Points on a hilly landscape, in no order, each with its height.
From any point a ball rolls to the lowest of the 6 points nearest to it. It stops when none of these is lower. Distance is the straight distance between rows; heights are no part of it.
K_382: [123 119 105 111 100 182 129 122 127  96  70]  h=512
K_235: [108 168 122 144 123 159 125 215  66  95 127]  h=374
K_964: [124 127  99 124 109 175 133 102 119 109 107]  h=372
K_86: [123 154 177 179 124  77 153 137 119 146 158]  h=373
K_200: [124 110 122 102  92 190 115 137 140  86  49]  h=468
K_723: [ 98 111 127 155 142  80 165 112 162 181 137]  h=396
K_207: [110  95 138 122  87 204  68 145 131  73  62]  h=494
K_42: [124 128 147 154 108 123 127 108 117 129 171]  h=544
K_592: [126 138 165 170 116  94 135 122 122 138 166]  h=180
K_942: [152 130 115  66 160 145 139 107 154 114 125]  h=383
K_241: [126 129 105 130 111 166 128  97 115 116 127]  h=344
K_531: [145 128 108  62 117 163 135 123 144 101  76]  h=428
K_282: [108  98 133 138 159 100 156 108 174 159 135]  h=404
K_258: [104 152 134 172 122  62 166 122 140 199 150]  h=423
K_889: [124 124 117 136 119 157 130  90 126 122 150]  h=339
K_561: [121 127 100 137  88 167 115 117  95 108  97]  h=408
K_69: [104 132 150 167 116  72 157 117 140 173 151]  h=371
K_955: [135 121 113  84 102 180 128 132 144  90  56]  h=450
K_622: [112 138 131 131  84 151  88 192  68 100  96]  h=224
K_66: [ 95 170 121 151 131 169 137 218  67  92 131]  h=514
K_162: [130 154 118 140  90 144 105 166  66 108 119]  h=214
K_74: [163 128 105  46 145 141 127 110 141 111 106]  h=572
K_197: [124 104 135 116 177 107 152 115 183 147 127]  h=60
K_398: [139 156 134 152 108 136 112 138  83 112 161]  h=314
K_101: [105 121 100 154 163  76 170 118 170 206 136]  h=848
K_445: [172 111 107  42 156 115  99 101 147 129 123]  h=342
K_863: [178  99 121  57 166  95  88  98 161 140 131]  h=273
K_623: [121 110 126 128 146 145 142  91 155 128 147]  h=122
K_218: [139 169 136 154 119 138 119 165  72 105 156]  h=211
K_151: [171 111 126  54 167 107 103 106 160 130 132]  h=258
K_489: [ 98 129 117 161 139  76 168 116 157 203 143]  h=582
K_54: [164 115 126  60 171 120 119 110 165 124 132]  h=264
K_356: [132 170 128 148 120 148 120 184  67 100 146]  h=176
K_560: [175  98 134  71 174  81  94 105 175 151 126]  h=202
K_111: [126 165 123 138 103 146 108 188  61 103 123]  h=118
K_746: [116 120 108 138  80 168 107 129  94 104  82]  h=509
K_609: [108 104 125 137  75 169  74 157  91  95  74]  h=712
K_206: [112  99 135 133 157 114 152 103 175 143 141]  h=545
K_565: [139 164 154 166 136 130 128 167  84 101 169]  h=238
K_557: [137 156 120 142  98 142 111 144  72 112 143]  h=32
K_399: [118 118 132 144 122 137 138  92 135 132 159]  h=482
K_814: [100 131 140 166 124  70 163 117 150 192 147]  h=384
K_109: [121 171 135 164 146 149 137 189  73  93 166]  h=200
K_331: [184  87 124  79 164  78  74  87 175 159 118]  h=170
K_825: [121 131 107 139  81 154  99 143  75 110 102]  h=336
K_566: [144 108 137 105 187  87 140 127 190 156 114]  h=300
K_34: [ 97 166 120 167 149 170 146 208  69  95 159]  h=226
K_291: [131 150 171 175 121  91 142 136 110 130 166]  h=395
K_659: [133 131 104  91 132 173 142 104 139 108 104]  h=350
K_43: [138 155 155 166 118 122 124 139  95 115 171]  h=304
K_819: [142 108 137  97 180 111 140 116 180 136 132]  h=506
K_832: [101 115 142 160 126  83 157 108 154 175 146]  h=378
K_172: [128 121 112 118 133 163 141  94 142 115 135]  h=260
K_458: [133 112 126  86  96 184 119 137 145  87  47]  h=460
K_108: [112 126 156 165 112  93 144 112 136 152 167]  h=341
K_857: [136 120 123  92 162 143 141 101 164 120 137]  h=325
K_277: [166 110 133  67 175  99 110 110 172 134 131]  h=239
K_436: [168 103 141  85 179  70 107 118 181 157 116]  h=18
K_350: [104 106 120 144 164  88 164 117 176 178 128]  h=418
K_980: [102 102 135 148 144 100 155 105 164 161 144]  h=398
K_359: [129 147 169 169 116 103 132 128 111 123 172]  h=376
K_454: [130 134 129 148 104 136 121 107 102 121 160]  h=546
K_345: [114 113 144 151 120 119 136 101 140 139 162]  h=607
K_748: [130 143 112 143  91 148 106 140  73 112 128]  h=81
K_189: [153 110 138  82 182  99 124 117 179 139 130]  h=267
K_383: [128 128  99 113 109 181 134 108 123 104  89]  h=461
K_284: [129 157 176 182 132  91 144 147 107 123 164]  h=475
K_812: [115 120 115 139  75 156  87 160  81 104  88]  h=638
K_480: [113 103 117 134  80 182  98 140 111  93  63]  h=534
K_441: [106 151 107 167 137  67 171 119 152 219 157]  h=536

Two balls start at each pair of points below. Name the first point that both come to, or write never.
K_43 and K_235: K_557
K_980 and K_258: K_108
K_74 and K_54: K_436
K_942 and K_445: K_436
K_66 and K_609: K_557
K_480 and K_622: never
K_458 and K_561: never
